Points on a hilly landscape, in no order, each with its height.
From any point a ball rolls to the lowest of the 4 points nearest to it. It stops when none of these is lower. Distance is the straight distance between rows; heights are no part of it.
z_53: [-3.80 -2.15  2.10  1.50 -1.98 -0.15 -3.16  3.74 -0.19]  (h 365)
z_230: [ 4.23 -0.24 -0.74  0.47  2.22 -0.07  0.75 -0.82  0.93]  (h 484)
z_315: [ 2.37 -0.29 -0.30 -0.08  0.60 -0.99 -0.38 -0.20 -0.75]  (h 392)
z_228: [ 4.54 -0.44 -1.14  0.25  2.75  1.60  1.43 -2.26  1.47]  (h 798)
z_403: [-1.48 -0.55  0.58  0.78 -1.29 -1.30 -2.22  1.94 -1.71]  (h 408)
z_543: [-8.77  0.87 -2.46 -4.65 -1.03  4.95  1.71 -0.03  1.45]  (h 642)
z_808: [-0.37  1.40 -0.87 -1.21 -1.29  0.45 -0.78 -1.29 -1.66]  (h 477)
z_415: [-7.64  2.66 -2.01 -5.35 -1.45  4.57  1.60 -2.21  0.41]  (h 549)
z_295: [ 0.22  1.23 -3.25 -3.23 -0.12  3.18  2.20 -5.86 -1.14]  (h 164)
z_374: [ 5.08 -0.88  2.39  3.82  2.64 -2.80  0.91  2.39  3.04]  (h 751)
z_333: [ 1.11 -2.26  2.40  3.74  0.35 -5.43 -1.31  4.39  0.04]  (h 325)
z_443: [ 5.14 -0.85  0.81  2.08  3.07  0.17  1.08 -0.33  2.83]  (h 658)
z_139: [ 1.49  0.72 -0.43 -0.61 -0.11 -0.40 -0.81 -0.45 -1.42]  (h 478)
z_459: [-4.04 -0.75  0.76  0.81 -1.68  0.65 -2.56  2.52 -0.56]  (h 143)
z_82: [ 5.69 -1.58  3.78  5.82  2.95 -1.95  1.83  1.51  4.51]  (h 788)
z_681: [-0.92  1.64 -2.57 -4.33 -1.01  3.58  2.48 -6.09 -1.71]  (h 161)
z_956: [ 3.08 -0.84  1.05  2.00  1.48 -3.03 -0.66  2.40  0.12]  (h 486)
z_731: [-3.73  1.39 -0.52 -1.52 -2.05  1.90 -1.24 -0.26 -0.78]  (h 151)
z_195: [ 2.90  0.41 -0.91 -0.26  0.73 -0.03  0.29 -1.12 -0.71]  (h 182)
z_357: [-5.66  3.43 -1.58 -5.73 -1.91  4.22  2.07 -4.69 -0.45]  (h 401)
z_354: [ 5.43 -1.17  1.49  3.22  3.24 -0.52  1.14  0.26  3.12]  (h 613)
z_885: [-5.08  2.29 -1.12 -3.02 -2.11  3.04  0.10 -1.74 -0.68]  (h 328)
z_841: [-1.47  2.23 -1.89 -3.50 -1.60  2.86  1.25 -4.24 -1.50]  (h 203)
z_338: [-1.07 -3.48  3.23  3.76 -0.93 -4.65 -2.86  5.22 -0.88]  (h 276)
z_639: [ 0.38  0.08  0.44  0.14 -0.79 -1.17 -1.85  1.02 -1.56]  (h 558)
z_95: [-6.06  1.51 -0.67 -2.20 -2.24  3.48 -0.34 -0.12  0.00]  (h 319)
z_906: [ 3.32 -1.05  1.86  2.95  1.55 -4.55 -0.80  2.96  0.54]  (h 452)
z_198: [-5.82  0.22 -0.60 -1.86 -1.93  3.13 -0.87  1.36  0.29]  (h 250)
z_499: [-7.64  1.01 -1.45 -3.28 -1.61  4.37  0.32  0.46  1.15]  (h 424)
z_10: [ 0.93 -2.00  1.96  2.92 -0.27 -4.60 -2.33  3.72 -0.96]  (h 265)
z_976: [ 3.51  0.19 -2.25 -0.27  1.92  1.60  1.60 -3.42  0.27]  (h 671)
z_164: [ 5.19 -1.50  2.34  4.46  3.16 -0.85  1.23  0.51  4.11]  (h 726)
z_19: [ 3.34  0.01 -1.69 -0.62  1.11  0.84  0.94 -2.29  0.07]  (h 514)
z_117: [-2.40  1.83 -1.31 -2.52 -1.85  2.35  0.40 -2.55 -1.62]  (h 268)
z_667: [ 2.02  0.45 -3.36 -2.52  0.87  3.09  2.91 -5.67 -0.40]  (h 119)
z_735: [-3.38  0.85 -0.01 -1.31 -1.74  1.54 -1.57  0.67 -1.07]  (h 242)
z_144: [-1.20  1.71 -3.25 -4.74 -0.28  4.25  3.74 -7.62 -1.44]  (h 133)
z_800: [-2.21  0.53  0.16 -0.32 -1.53  0.62 -1.80  1.18 -1.56]  (h 382)
z_699: [ 0.35 -3.67  3.49  4.92  0.10 -6.92 -1.84  5.90 -0.10]  (h 409)
z_241: [ 3.03 -1.53  2.47  3.78  1.47 -5.79 -0.38  4.13  0.87]  (h 403)
z_479: [ 1.50 -0.76  0.62  1.54  0.12 -2.64 -1.73  1.95 -1.13]  (h 405)
z_702: [-4.34  2.93 -1.07 -3.48 -2.30  3.41  0.93 -3.09 -1.20]  (h 304)
z_758: [ 0.78  1.32 -2.40 -2.79 -0.75  2.41  2.00 -4.40 -1.35]  (h 189)
z_115: [ 4.36 -0.59  0.78  1.71  2.22 -1.67  0.53  1.02  1.50]  (h 356)
z_142: [ 4.22 -1.28  3.33  4.83  1.84 -5.70  0.81  4.49  2.41]  (h 487)
z_278: [ 3.83 -0.25 -0.08  0.78  1.58 -1.48 -0.24  0.14  0.25]  (h 105)
z_442: [ 0.15  1.15 -1.29 -1.52 -0.71  0.93 -0.29 -1.79 -1.29]  (h 413)
z_210: [-1.22 -2.13  1.90  2.26 -0.69 -2.89 -2.51  3.38 -1.10]  (h 149)
z_133: [ 2.88 -2.19  2.88  4.68  0.99 -7.09 -0.48  5.32  1.08]  (h 475)
z_225: [-4.77 -0.49 -0.04 -0.89 -2.03  2.39 -2.15  2.07 -0.32]  (h 126)
z_135: [ 2.02  0.84 -1.54 -1.40  0.35  1.06  0.91 -2.11 -1.17]  (h 469)

For each start below, name the point where the ball stops.
z_228 | z_278
z_241 | z_210
z_499 | z_225
z_443 | z_278
z_800 | z_225
z_906 | z_210
z_164 | z_278

Write out the way that a ball takes from each point below.
z_142 | z_241, z_333, z_10, z_210
z_133 | z_333, z_10, z_210
z_374 | z_115, z_278
